Each row is a point on a tangle of strands that fork, close into loops and nearly touch. The rows are in no order.
Two points are linked if the straight distance between their rows is under 162. Some points are linked to none.
Z688: [ 19 -54  26  28 -21 -43 -28   5  51  11   1 -43  18 -13 -30  -9   4   9
 -24   0  53  79  17 -31  -4   4  14 -18  -9  -6 -65 -17  -8   9 -24   9
 -12  40  -1  52  32  -2]
Z380: [ 30 -34 -30   4  41 -22  10 -22 -48 -26 -12  33 -52  -2  -9  -6 -11  12
  -8 -13   8 -73  -5 -10 -25   3  -3  42   7 -43  35  32 -30 -22  -3  13
   1  25 -13 -73  14   5]
Z141: [ 34  46  -4  26 -21  13  17  36  41  37 -30  42  23  69 -31 -22   9  -2
 -28   3  29 -61  40 -38  19  18 -20 -31  36  27 -37  -3  23  25 -13  -9
 -39 -37   7   0  -9   6]
Z240: [  5  11  40 -16   1  21  45   4 -59 -10  19 -10 -29  33  27  31   9  10
  38  -5  21   5   7   4  14 -34  -5   2  28  57  -8   0  61 -10 -42  10
   5 -30   6   0 -60  15]
Z685: [ 31   9 -39   7  23  10  -8 -15   5   1  33  -8  53 -44  51  41  13  29
 -32  35  68  -4 -26  55 -36  19 -14  48 -19 -14   7   9  31 -67   0 -15
  13 -11   9   4 -24 -17]
Z902: [ 67   7  -6  34  10 -13  34 -43 -31 -20  16 -10  -6  -5  32  30  29  27
 -10  33  -8 -55   8 -32 -24 -19  19  26  47  -2 -20  24 -21 -59   2 -16
 -17 -16  10 -27  -9 -22]
Z346: [ -3 -11  16  -1 -17 -14 -76 -46  24  -5  10  -6  21 -26  -3 -59  28 -26
 -42   5 -43  22  26 -53  28  -6  21  21 -19 -11  -3 -16 -41  23  20  -8
 -15   8 -16  -2  19 -22]
Z96: [ 11  -4  59 -10 -30 -20  53   6 -46  -9   0  49 -37 -22 -23  26 -24  17
  12 -32  26 -19  24 -32  23 -36  26 -34  19 -18   3 -11  -9  21  16 -38
  12 -11  -5   0 -23  -5]
Z605: [-72   7  11  34  -9  22 -23 -35  83  21 -22 -44   5  32   4 -30   5  -4
  -1   8 -24 -24   3 -26  21   7  48  10  33 -18   2   5   3  15  18  -6
 -43  21 -25  26  29  21]
Z251: [-15 -30 -38 -15  29  -8 -16 -32   3  27 -20  -8   0 -58 -14  50 -48 -43
  41  46   6  20 -34  45  21   6  70  17 -61  10  29 -48  19  -1   6 -12
  -9  22  29  59 -40 -49]
Z44: [-40  56 -34   3 -33  27 -29 -15   2  20  -5 -32  56  -2 -39  25  21  35
  12   1  -9 -41  -1 -28  51 -72  36  -3  34  37 -21 -20  29  11 -20  -5
   3 -35  17  24  -6  34]
Z512: [ -4  11  10  -5  -9  43   4  -9 -17  -6   8  23  53  -1   2 -20   1  -5
  36  22 -20  -8 -18  34   7  -9   1  50  16  13  33 -29  15  -8  38  -9
   8 -30 -26  14  -6   3]
Z65: [  7  16 -14  -9  49  -1 -43  18 -65 -28  19   4  -7 -36 -43 -16 -16   1
  -5 -16  -8  20 -24  33  13 -25 -48  40 -61  14  21  -6 -20   6 -19  -3
  70  30  50 -26 -54   3]
Z383: [  4  25   6   1 -20 -30  15  10  14  -6   6 -11 -52  32  13 -17   8  18
 -57 -47  10  12  37 -52  -2 -12 -26 -82  17  31   6  48   2   9  -9 -22
  -2 -13  20  -7  -6  13]
Z603: [ 11  -4 -16 -19  -5  26 -16  -8  36 -22  32   9  27 -20  67  13 -10  15
 -39  54  25  44 -35  25 -54  26  13  59   4  10  11 -15  33 -37 -22 -10
  -8 -19 -21 -14  -4  -9]
Z900: [-18   0  38 -22  11  -4  45  -5 -68 -20   9  25 -33 -17 -26   8  -8   4
  27 -35  24   8 -25  -7   1 -34   9  11   1  38  11  -9  16  30  -9 -10
  17  -5 -22 -17 -42   8]
Z439: [  7  -8   2  12 -26  -9  54  48  51  10  -3  30 -10  50  -1 -17 -24  33
   6 -30  18 -23  28  10   3  32 -29 -43   9  11   8   1 -20 -12  17  44
 -11  39 -14  37  70  20]
Z489: [ -8 -33 -27  23  22 -21 -55 -27  43  22 -14 -18  70 -27  33  24 -39  29
 -18  44  19  33  26  17 -24  23   9   2 -48 -46 -11 -13  16  -2 -14   7
  -8  31 -25  28  49 -42]
Z379: [-29  -4  15  -2 -10   3  17  21 -13 -37  23  18   9  29  -5 -18  28  17
   8 -34 -44  12  19  -9 -13  -3   9  -1  -2  10  52   1 -30   8  25  26
   3   7 -40 -31  60  33]
Z389: [ -1 -19 -32  -4  34  -2 -65 -36  -7  -6   1 -15   8 -40 -12  -2 -30 -34
 -26  29 -37  15 -27  10  39  31   9  35 -31 -40  18 -15  -9 -16 -34 -27
 -35  85  41  -9  19 -23]
Z337: [-13  15 -38 -23  10 -35 -20 -13 -27  27 -15  -4 -28  -1  26  24 -14  -9
  48  17 -27 -38 -18  31  22 -42 -27  23 -20  28  33   5   7 -22 -25  37
   4  11  10  27   4 -38]
Z370: [-31  -8  -2  18 -21  20  12  -2  84   3 -43  21   1  24 -21 -15 -30 -15
  27  68 -21  30  -8   3  20  22  21 -11 -34  28 -64 -13  24   3 -21  24
 -37  -5  28  26  -4  15]
Z279: [ 54  -5  -3  11  22  -9 -48 -52  -7  -8   3 -20  16  -6  15  14  70   0
 -45  19 -22 -15   1 -45 -38 -31 -13  37  22   6 -38  13 -14  -8 -19 -12
 -20 -10   0 -47  -9 -46]
Z652: [ 37 -14   3 -32 -24  41   9  -3 -13 -41  -7  24 -28  30 -15 -30  33   8
  10 -14  29   3  -3   6 -31  49  24  41  50  22   8   0  12  -3   3   0
 -24   3 -29 -32  14  41]
Z413: [ 46 -24  -1 -39  25  -5  10  -1 -62 -59  32  -1 -31   0  43  27   6  19
 -38 -27  37  22  -4  40 -15   2 -48  35 -32  15   8  25  21 -56 -55  -4
  60  34  16 -40 -29   4]
Z237: [-66  27  13  -7  -7 -18 -55  31 -76 -12  -4 -10 -61 -21 -35 -12  20 -26
  44 -14 -34 -10   3  19   3 -15  -6  11   1 -19   0  12 -14  38  12  22
  15  27  27   0 -20  21]
Z100: [-15 -21  16   7  21  -1  44  27  41  50 -32  45 -14  -8 -20  27 -26 -43
  33  -3 -14 -22   0  18 -23   6 -36 -23 -38 -34 -52   1 -18  39  16  19
  -1  -7  -5 -12   6  -9]
Z340: [ 20 -23  25  -5  -3  14 -16  -8  11 -15  12 -22 -20  42  22  14 -44  16
  46   1  15  42  23   5 -17  51  22  -8  32 -36  31   0 -10  -8 -24  40
 -30  35 -27  14  57  16]
Z269: [  7 -16  11  -1  -5  10 -86 -61  33  -8 -22 -30  28  22  -4 -14  61 -10
  -8  26 -48  -4  24 -58  -9 -32  17  25  -9  21 -22  -8   1  21  -8   8
 -25  -5 -21  -4  26 -40]
Z925: [ 11  18 -28  21  11 -11 -12 -13   3  -2   0  -7 -20  23  63  58  -8  65
   2  36   9 -29  11   4 -65   6   0  15  22 -30  19  12   9 -44 -28  33
 -32  23 -19 -22  38 -25]
Z140: [-32 -32 -54  -3  24 -26 -56 -23   9  -2 -11  -9  -3 -43 -38  21  -9 -53
  19  41 -22  32 -40  44  44  32  40  26 -61 -12   9 -18   6 -10 -12 -42
 -20  55  70  52 -16 -28]
Z408: [ 31 -30  38  20  -5 -25   8  16   4   8  11  -7   0   9  31  10 -23 -31
 -20 -24  30  -5  45 -24  25  28  31 -52  36 -84  25  20 -20 -20  41 -28
  -3   6 -32  34  31  -9]
Z978: [ 20  38 -16  21 -29  40  10  54  37 -17 -13  21  48  18 -12  40  37  11
  11  17  10   5   0  39 -16  30 -28  -3  19   0 -36   2  50 -32 -20  -9
 -19   5  22  -1   7  51]
Z205: [  1   7 -31  16  61   1  37  12 -33  -6  10 -26   9 -27   1   6  -4  40
 -33 -25  -3 -11 -46  29 -40 -13 -33  16 -28   2   8  16 -15 -18   4   9
  51  -5   7 -79 -30  21]
Z410: [ 37  -9 -22 -41  25 -14 -26   4 -49  -9  21   2   2  -7  10   0 -37  20
 -22 -21   6  37  -3  44  20  -3 -58  14 -70  29  26   4  -4 -14 -42  10
  70  36  20 -18   0 -21]
Z427: [ 33 -22   6   3 -11 -17 -61 -55  34  10  -8 -22  44  10  34   3  -4 -14
   2  42  26  37  15   5 -31  36   9  11  12 -37  -3   6  15  13   0  10
 -23 -25 -48  30  38 -42]
Z332: [-24  13 -23   5  49  41  23  18   0 -19  -7  -6   4 -13  -3  24  11  28
  18   9  -9   0 -49  29 -57  -4 -47  49 -15  34 -21   7  28 -14 -49  20
  -3  11  15 -61 -26  21]
Z308: [ 27  18  30 -10   0  43  -4  -2 -18  -8 -18 -27 -46  60 -42   2  33  15
  11 -25  -1 -30  42 -86   5   5  38 -39  21  46  -5  -3  19  41 -17  11
 -57  -8   0 -28  -5  23]
Z984: [-10   4  -6   5  33  17  14  14 -49  -1   9  28  -3 -69 -17   7  21 -46
  11  19  -6 -26 -28  33   0 -20  -3  58 -38 -14   1 -24 -18 -10  57 -27
  46 -39  34  -5 -93 -16]
Z406: [-31  19 -16  27  -6   4 -23  -6  34  26 -25 -26  10  36  15  18  17  19
   7  17 -26 -26   9  11 -22 -15 -12   0  25 -29  -4  16  21  -3  -3  24
 -33  -3 -17  -4  30   0]
Z770: [ 17  -9  50  14  -2  16 -22 -18 -26   6  -7  -8 -33  17 -19  18  33 -15
  17 -33  -1 -54  45 -52  -3 -11  29   0  44 -86  -3  18 -43  25  29 -18
 -16  20 -14 -18   0  -2]
Z372: [ 28 -18  -5   0  51  12  23 -11 -61  -3  35 -28  19 -30  25  16  -6 -32
  19  35  35 -16 -12  61   7 -23 -15  58 -11 -19  10 -13   6 -51  30 -11
  69 -43  13  24 -69 -41]
Z57: [ -7 -15   3   5  20 -15  54  -3 -49 -26 -12  63 -40 -23 -31 -37 -10  -1
  -8 -48   9 -67 -16  -6 -13  24  -5  20  -7 -39  30  27 -36  28  41  -6
  19   7 -15 -66 -12  15]
Z655: [-15   6  19   8   9  15 -25 -33 -47 -14   9  18 -17  -8  -5   7  27 -50
  40  67 -38  12 -25  -3   9 -42  18  69  20  12 -32  -8  13   0 -16 -27
 -17 -34  37   4 -72 -34]
Z748: [-11 -29 -22 -21  28 -27  -1  19   5  43 -41   1 -15 -20   8  47  -5 -42
  38  -2  -2   4  -5  43 -14 -14 -36  10 -66   7 -14   6  10   0   1  23
  19   2  -9  17  -1 -39]
Z421: [ -4  -2  -5  -8  -7 -34 -51   6 -50  19 -16 -22 -35   6 -17   1  49 -23
  34 -33   0 -38  39  -8  -1  -9 -20   3  15 -54  -1  32 -27  23  16  19
   7  14  -8  -1   6  -2]
Z637: [ 28 -15 -60 -29  22 -15 -64 -33   4  24  -9  -6  41 -47  -3   8 -20  14
 -50   5   4  20  10  20  29  13 -27  19 -53  17  -1 -30  -9 -13 -28 -22
  -2  73  34  18  29 -58]
Z485: [  7 -24 -28 -14  10 -46  46  26  26  20 -10  -4 -26   1  25  12 -10  22
 -27 -61  46  -3   8  26 -21  35 -34 -54 -33   7  16  35  -9 -19   5  24
  -3  27 -23   3  57   2]
Z693: [-25  -8 -18 -13  13 -32  -2  10  19  21  25 -35 -14 -27  37 -35 -18  -5
 -87 -13 -25  60 -24  -7   2  16  -5 -33 -30  15   9   9 -14   3  -3 -12
  20   2  15 -20  -4   9]
Z710: [ 14  -5 -11 -18  -7  24  -4   4  67 -15   4  15  16  12  30  -8 -20 -28
  -3  64  57  45 -50  42 -48  59  -1  53  27   0 -41  11  47   1 -29  11
   3 -44  -5 -14 -12   2]
Z306: [-76   3  -5   6 -10 -10 -49  32 -36  -2 -10 -33 -22 -65 -50 -18  23 -57
  32 -12 -14  15 -22  27  22  27  30  -1 -20 -35 -12 -10 -12  38  46  -1
  10  43  43  41 -27  35]
Z952: [ 28 -12  54   4 -29   3  63  47  27  -4  16  45   7  58  10 -40 -14 -17
  -3  -7  19  48  14 -12 -17  18 -27 -36  24  40 -30  -4   4  34  23   4
  23 -48 -35  28  12  -7]
Z830: [ 14 -21  22 -18 -24 -16 -35 -30  28   9   2 -38 -32  24  15  -8  -1  10
  11 -30  18   6  42 -42  24   2  48 -14  16  -6  20   4 -21   1 -10  15
 -32  39 -30  36  52 -11]
Z401: [ 42  37 -13  21 -27  23 -35  14  57 -46  21  -7  29  42  21 -35 -12  37
 -81  23 -26  35   8 -33 -31  26  12 -17  45  12  36  14 -14 -23   0 -12
  -8 -32   1 -31  20  32]
Z122: [ 41 -42 -25   7  17 -31 -33  -4  -1  25  -3   5  24 -12  32 -25 -17 -66
  -4  31   8   7  13  31   0  40  -9  -3  -3 -75  20  16 -15  -2  13  22
  12  -9 -26   8  27 -46]
Z994: [-11  16  22 -10  20  10  48  -3 -72 -19  19  39 -27 -18  -2  -8  25 -13
  32 -15  -4 -51 -12  12   8 -45 -43  38 -15  27   0  -2 -17 -10  16  -5
  43 -22  17  -6 -63 -23]
Z571: [ 44 -29  56 -21   1  48 -20 -23 -41 -32 -14 -13 -41  47 -28  21  44  -9
  34 -33 -17 -31  22 -71 -19   3  13 -35  13 -13   3   8 -16  37   3  23
 -22  -1 -20 -29  14 -10]
Z299: [-14 -21 -22  15  20  14   3  24 -12  22  -3 -11  38 -66 -17  38  12 -41
  -1  29 -11  32 -15  45   6  -6  31   3 -59 -27 -14 -34  22 -15  47 -35
  41 -31  24   6 -61  -3]
Z624: [ 57  13 -26 -18 -13  11 -32  -3  -9 -46  20  13 -29  46  69  12  27  41
 -24  48  -4 -17  24  -2 -62   9  12  40  19  30  22  12  13 -49 -22  41
 -11  -7 -12 -33  27 -23]
Z506: [-30  20  16 -16 -41  28 -24  -5   0  17 -16 -17  55  17 -46  18 -37  18
  61  14   0  12   7 -11  44 -50  37 -11  39   4 -31 -30  23  41 -23   7
  10 -20 -10  55   9  20]
Z199: [ -30  -18    9   13   -3  -19  -23   26   27   -1   29  -22  -12    1
   60  -15  -33    4 -102   -1  -71   58   27  -42   15   -4   23  -31
  -17  -22    9    0  -39   -8    4  -25   23   24    8  -13   30  -17]
Z462: [ 18   1   6  37  12 -12   6   4  -7 -23  37   7  19 -10  53   0 -25   9
 -69   7 -63  -1  12 -42  14 -15  19 -31   3 -53  44   3 -47 -41  23 -29
  30 -16   8 -39   3 -10]
Z208: [-83  29  27  32  -4  -5 -37 -33  42  40 -11 -31  19 -14 -22 -39   7 -23
  10 -21 -21 -36  -3 -41  28 -18   5 -26  18 -37 -20  12 -10  69  30  -3
  -9  -6  -7  20  -8  14]
Z796: [-30 -18  19  31  50  -7  24 -10   4  26  -3  -4 -21 -16  20  46 -45  -1
   9 -21 -35 -24  -2 -22  13 -32  -4 -31 -33 -37  20   7 -22  -6 -25   3
 -26  31  -9 -14  23 -29]
Z723: [-20  10  19  22  17  29  21  -7  35  -7  18  22   4  -2   8 -28 -55 -21
   5   8 -52  -1 -23 -23  31  10 -12 -14 -14 -18  20  -1 -37   9 -17  11
 -25  24  10 -29  20  21]
Z152: [ 36  20  18 -14  -4  38  19 -56 -34  13  16 -22  37  64  31  23 -13  42
  40  17   9 -37   1  10 -15  24  -8 -23  78  -6  20 -11  32   1   3  12
 -19 -33 -10   9   1  22]
Z181: [-25  40  37  19 -25  12 -33  -8 -52   7  15   3 -28  -6 -29  14   3  10
  24   1 -15 -69  32 -35  34 -40  41   6  49 -70   3   3 -33  24  26 -19
   3   1  34  13 -43   8]
Z405: [-27  19 -43 -35  13 -15   0 -11 -38  27 -27 -23   2 -19 -16  19  41   5
  47 -19  33 -65 -17  46   4 -22 -33  32  21  22   5  -2  24 -19  12   2
   4  12  -6  26 -13 -10]
Z356: [-51  13 -12 -19   3   7 -22  14 -34 -37  -2  26  12 -25 -52 -28  -2 -17
  55 -12 -23 -37 -29  34  18 -17   8  47   4  52  52 -38 -12   7  42  11
  15  18 -23  40  18  -5]
Z967: [   1   18  -18  -34  -29  -25   14   25   47  -17   25    0  -29    7
   54  -42   12   12 -107  -28  -18   43   -4  -15    2   16  -27  -45
  -15   74    3   22   -5  -26  -14  -24    6   -2   15   -3    7   -4]
Z196: [ 31   9 -34  32  25  -1  29 -10  -9  11 -11  19 -24  20   9  37 -34  43
   7  39  19 -80 -11  21 -33  -5   8  35  31 -38   8  23 -15 -53  -3  22
 -17   8   5 -44   7  -9]
Z689: [ 22  -7   8   8 -12  -1   0  42   9 -13   1  41 -12 -25   2   7  10 -17
 -28  20   4  30  -9   9 -21 -19  -7  25 -31  -1 -35  -1 -12  -7  -8  -8
  20 -28  -1 -38 -22 -13]
Z704: [-45 -23  -8  14  -1  -6 -15 -30  77  19 -32 -11  30 -14   5   3 -43  19
  17  54 -24  40 -10  16  13   4  34  -8 -51 -11 -21 -13  14 -15   1   9
  -9  10  -8  34  20  -4]
Z217: [ -5  15  -5   1 -19   6  -3 -10  34  13 -28  30  64 -13  -2   5  26  -7
  32   3 -28 -24  23 -37  46 -50 -51 -19 -35  62 -27 -19  36  15 -48 -11
  -9 -24   1  37   7 -33]
Z367: [-16  30  12  -7   2  38  -2 -38 -55   2   7 -28  55  45 -18  14  15  39
  56 -18 -42 -67  -5 -11   4 -18 -17 -18  57  21  28 -17  19  34  12  35
   1 -14 -25   1   7  27]
Z223: [ 25  27   6  11  -4  54 -20 -55   1 -12  10   5  52  29  23 -11  -3  18
  14  66 -30   0 -18 -10  -2  10  15  31  50  24  18 -26  32 -10 -11   6
 -29 -46  -2 -11 -15   7]
Z147: [ 15 -39 -17  -2  47 -30  -6 -20 -42  30  -8 -53  11 -47   4  10  -1 -26
  -1 -28  48  17  -2  13   4  30   9 -30 -16 -42  18   6  20   2 -34  -8
 -18  36  -7   0   7 -14]
Z185: [ -8  17  -4  27  32  20  37 -15  29  24 -19   2   4 -11 -26  15   0 -10
 -11  22   4 -10 -58  -3 -26  -8 -24   7  18   3 -55  14  22  18 -38  -8
 -31 -32  26 -59 -54  12]
Z561: [-35   7  -5   3   7 -25 -34 -31  28  35 -15 -11  10 -34 -20 -76 -15 -35
 -19   0 -12  -3 -17  -6  28  -2  -3   0 -25  -8  -6   9 -20  49  38  20
   6 -15 -14   5  -1  -3]
Z192: [-65  -8  -4  -7 -24  15   5  26   4  -3 -32  10  -1 -39 -62   1  28 -42
  48  14 -19   5 -36  47   6  19  30  28 -12  -4 -29 -36   7   2  55 -26
 -14  30  23  34 -20  41]
Z2: [-41 -10 -11 -18  10 -11  15  10 -20   7  -1  -1   8 -12 -18 -31 -29  10
  24 -35  -3 -32  -9  32  15   8  16   2  -9  -1  58  -3 -21   7  42  34
   7  32 -36   5  45  27]
Z764: [ 13 -28  38  18 -35 -28  22  43  51  11  -7  14  14   2 -19 -10 -14 -15
   4  10  32  64  11  -6   3  -3 -15 -33 -10   3 -65 -12  -5  16  26  27
  22 -13 -11  67  11   0]
Z53: [ 13 -40 -29 -25  -1 -13 -41  -7  18  -5 -13  -6  44 -59 -18 -17  48 -34
 -12   0  35  44   5  34  17  16 -29  45 -52  23 -22 -17   8 -23 -13 -38
   4  35  11  52  14 -31]
Z284: [  14   48  -31  -20  -42    8   13   16    6   41  -21   33    0   34
  -50  -24   13   14   -4  -13   36 -101   11    7   39   -6  -15  -14
   25   13  -26  -10    6   21    0  -17   -7    1   32   11  -20   22]
Z165: [ -1 -22  36   4   3  -5  62  17 -10  10   3  22 -19 -36  -9  44 -45  -1
  28 -50   9  11   9 -12  32 -16  14 -54 -24 -15  12 -21 -14  -8  -2 -24
 -16  29 -10  22  20  -6]
Z853: [-21  26 -32 -36 -20  11   9  14   2  46 -34  11  17  -9 -74   5  21 -13
  29 -18  23 -70 -38  60   6   7 -11  23  11   4 -24 -37  12   6  44 -28
  -6  25  11  28 -21  31]
Z188: [  8 -30  18  -8   1 -39  18  11  16   3  13 -10 -49  -5  28 -26  -7 -39
 -66 -18  33  52 -10 -45 -55  18  15 -27  42 -22 -16  41 -10  16   1 -36
  -2 -41 -15 -25 -20 -18]
Z17: [ 22  26  21  26  13 -35  23 -16   7  10   9 -21 -27  27  26  26  11  12
 -63   3  22   3   7 -63 -24 -40   1 -62  50  37 -32  41  27  -4 -29 -33
 -10 -46  17  -7 -36 -32]
Z832: [-13  20  -2   7   8 -17  18 -24  30  33  -1  -5 -42  12  34  16   5 -23
 -39  36 -13   9 -35 -28   7 -24   1 -10   0  25 -35  21  20   9 -56   0
 -36 -30  36 -25 -40 -26]
Z204: [  5  20  15  38  -2  21  51  36  59  30 -28  49   2  29 -24  -4  -1 -21
 -15 -13   2 -55  18 -30 -16  15 -51 -45  24 -32 -43  13 -22  19   3 -10
 -31 -16  -6 -14  13  -7]
Z505: [ 38  13 -11  11 -10  19 -14   3 -11 -56  34 -24  21  19  38  14  -1  52
 -51  -3 -41  13   0 -14 -27  12  25  -8  39 -31  52  10 -17 -52  22 -16
  17 -19   4 -52  13  41]
Z187: [-31  13  -1   3  35  -7  27  26 -17 -29  25 -15  -7  -6   1 -30  -2  36
 -62 -59 -20  48 -35  -5 -36   2 -18 -10 -35  23  23  16 -21  18 -11  -7
  46   2  -5 -72 -11  40]
Z972: [ -6  20 -40   5   4   1  22   0   7  38   4 -14 -20  -1  22  25 -19 -24
  -9  31 -30 -42 -39  40  20   2   2 -17   1 -25   8  14 -14 -26  44  13
   8 -31  40 -16 -40  10]
Z73: [ 35   1 -10 -16 -35  22  16  41  23 -46   9  36 -26  58  44 -11  19  12
  -9  17   5   4  27  -2 -35  55  16   6  32  33  21  13  16 -25 -14  34
 -23 -12 -16 -16  45  15]
Z634: [-15  55 -12  15 -10  -1  10 -19 -23  15  -4 -27  45 -19 -28  -4  29  43
   4 -24 -20 -56  -7 -25  18 -61 -13 -10  36   9   3 -10  -2  11  38  -8
  26 -30 -10  -9 -28  22]
Z26: [-14  15 -31  20 -19  34  -9  46  71 -21 -29  17  27  23 -22  -4  10  36
   5  55   2  35   6  29 -20  36  -5  11 -33  43 -49  -4  42 -18 -33  25
 -20  17  25   5  23  42]
Z130: [-24   7  25  -9  -7 -29  17  -2  -1  21  12  -7 -69  32  31 -30  -6 -30
  -2 -32 -14  17  11 -20  17  15 -37 -70  18 -19   2  51 -16  35 -15  14
 -12  -4  25  -4   3  16]
Z274: [ 22  -6  20   4 -29  16 -30  38  -2 -48  12  16  30   8 -40 -34 -18  27
  27  23  -9  80  14  17   3 -20  14  50 -29  17  -2 -37 -16  -7  -1  11
  37   7 -12   6  22  19]
Z909: [-11  17 -29 -34  -2 -26  27  15  26  22 -14 -11 -48  13  53  15  36  29
 -33 -35  35 -20   3  37 -20  -1 -42 -15 -20  64   5  26  32 -31 -21  25
 -12   4 -13  -5  11  -6]
Z109: [ 47 -11 -36  -5  35 -14   4 -42 -75  -8  19 -43  46 -49  27  30  24  34
  20  14  61 -37  -2  41   1  -7 -10  51  14  -6  19  -7  19 -62  14 -22
  31 -12   7  32 -34 -31]
Z898: [-28 -27  43  13 -20  -5  43  29  15 -20  21   6   2 -13  -8 -28  35  11
 -23 -51 -30  57  15 -48 -29   0  13 -17  -6  19   4 -19 -38  14  23 -12
  -5  -2 -35  -7  25  11]
Z396: [ 35  -2  -7 -44 -12 -33   1  -7 -35 -17   7   6  -5   7 -17 -21 -29  44
  27 -54  50  25  15  19  29 -10 -33  -8 -37  35  38  15  -6   3 -32  21
  50  27 -11   4  38  14]
Z168: [-28 -17   2   4   5  -1  42  36   6  36  -7 -11  12 -50 -20  52 -34 -13
  20 -17  -8  24   3  25  21 -22  42 -51 -41 -12  -3 -40  -4  14  50 -11
  29 -14  -1  33 -14  11]
Z908: [ 17  -4  26 -36 -31  32  40  26 -42 -64  13  53 -30  39 -22 -36  63  -9
  17 -37  -8  10  17  -4 -22  35  -8  31  -1  32  29   6 -23  10  14   1
  18  -3 -20 -38   3  37]
Z30: [ -3 -32  -4 -12  28 -27  47   7 -64  23  -6  21 -26 -45 -32 -32 -32 -29
  11 -48  38 -42   5  20  19  20  11 -45 -32 -52  27   3 -21  58  48   6
  45   3  -7 -12 -25   4]
Z61: [ 11   8  47  17 -32   8  46  32  21 -34  21  26 -10  38 -21 -67   4   4
 -24 -35 -11  66  21 -70 -31  21 -17 -36  18  29  -4  12 -47  51   9 -12
  11 -44   0 -17 -10  15]
Z835: [ 34   5 -14 -27 -41  -5  18   7  -7 -26  14  16   9  40   3  -2 -22  73
  38 -44  44 -13  41  19  21  19 -16 -36   8  13  50   1  -3 -12  -2  35
  13  33 -21  34  79  31]
Z855: [-53  17  11  29  -5  36  22  26  60   0 -15  36 -20  23   1 -27 -41  -4
   5  38 -68   3   9 -39  32 -15  21 -19 -34  23 -18 -12  -5  26 -17  19
 -31  -8  18 -16   0  12]
Z641: [ -2  25  -5 -11 -17  -3  34  27  -9  27 -13  -9 -22  38  29  44  19  10
  27 -15  31 -14  12  11   8  -2 -18 -44  26  54 -19  16  73  -9 -52  16
 -33  -1   3  22  -2   6]
Z388: [ 38   0  -8  -4 -20  17 -12   0  41 -10 -15  29  47 -23 -25  13  41 -29
  19  13  36  27 -18  47   9  38 -43  15  -9   2 -41  -5  32 -31 -18 -35
 -25   4  34  29   3  12]
Z743: [-15  -7   3 -17   7  -7 -19 -24 -27  11  -2  -9 -15 -14 -15  30 -17 -42
  55  49  15  41 -42  43  23 -26  25  50   2   3  -7 -19  33  -2 -24 -31
  -4 -15  16  50 -48 -38]
Z726: [  1 -38  23   2   0 -18 -38 -43  20   5  17 -87  33 -13 -20 -39 -15  16
 -16 -28  27  60   6 -48  29  17  43 -15  12  -3   3 -22 -16  30 -11   6
 -22  41 -14  48  41  12]
Z472: [ 16  -6  30  39 -15   3   7  16  43  -9  18  15  26  20  32  14 -49  18
 -34  -1 -20   9  34 -23   9 -16  35 -39  20 -27  43  -4 -21 -30  34 -22
   1 -20 -37  27  42 -16]
Z846: [ 12  30  26   2 -56  28  -7  55 -10 -10   5  15  19  43 -43 -20 -19  17
  39   6  -2  35  30  -4  32 -33  14  -7  22  36 -22 -31   7  33  -8  12
  27 -33  -5  14  -7  31]
Z777: [-46 -17  39 -23 -14 -31  18  -5 -28   8   9  -9 -78  -7  28 -24  26 -50
 -13 -24  -1  29 -14 -23  -9  18  26 -13  33 -19  -2  22  -5  33  15  -6
 -18 -23 -20 -12 -25   1]

A piece is two or more points that can be reached from each other along the links. Count, over all rows, the pieces, the separate loops (a circle has one, a figure eight two, a Y none), the forks (points with three links) and the tips (points with one).
pieces | 4
loops | 4
forks | 13
tips | 13

A tip is a point with one link. Name the tips that can be reached along the links from each point below, in the order of the rows.
Z370 | Z65, Z413, Z655, Z710, Z122
Z44 | Z340, Z274, Z30
Z17 | Z408, Z401, Z188
Z100 | Z308, Z181

A fork is a point with three links, a tip a point with one. Leave the first point through the second and follow the links. Name the first fork or tip that comes.
Z379; Z2 | Z274
Z846; Z506 | Z379
Z655; Z743 | Z370
Z26; Z978 | Z655

Name the points in between on the shortest way along the links from the first point to the second, in order.
Z743; Z427 | Z251 > Z140 > Z389 > Z637 > Z53 > Z388 > Z978 > Z26 > Z370 > Z704 > Z489
Z204; Z308 | Z141 > Z284 > Z853 > Z192 > Z306 > Z237 > Z421 > Z770 > Z571
Z652; Z44 | Z908 > Z379 > Z2 > Z356 > Z512 > Z223 > Z152 > Z367 > Z634
Z73; Z726 | Z652 > Z908 > Z379 > Z898 > Z61 > Z952 > Z764 > Z688
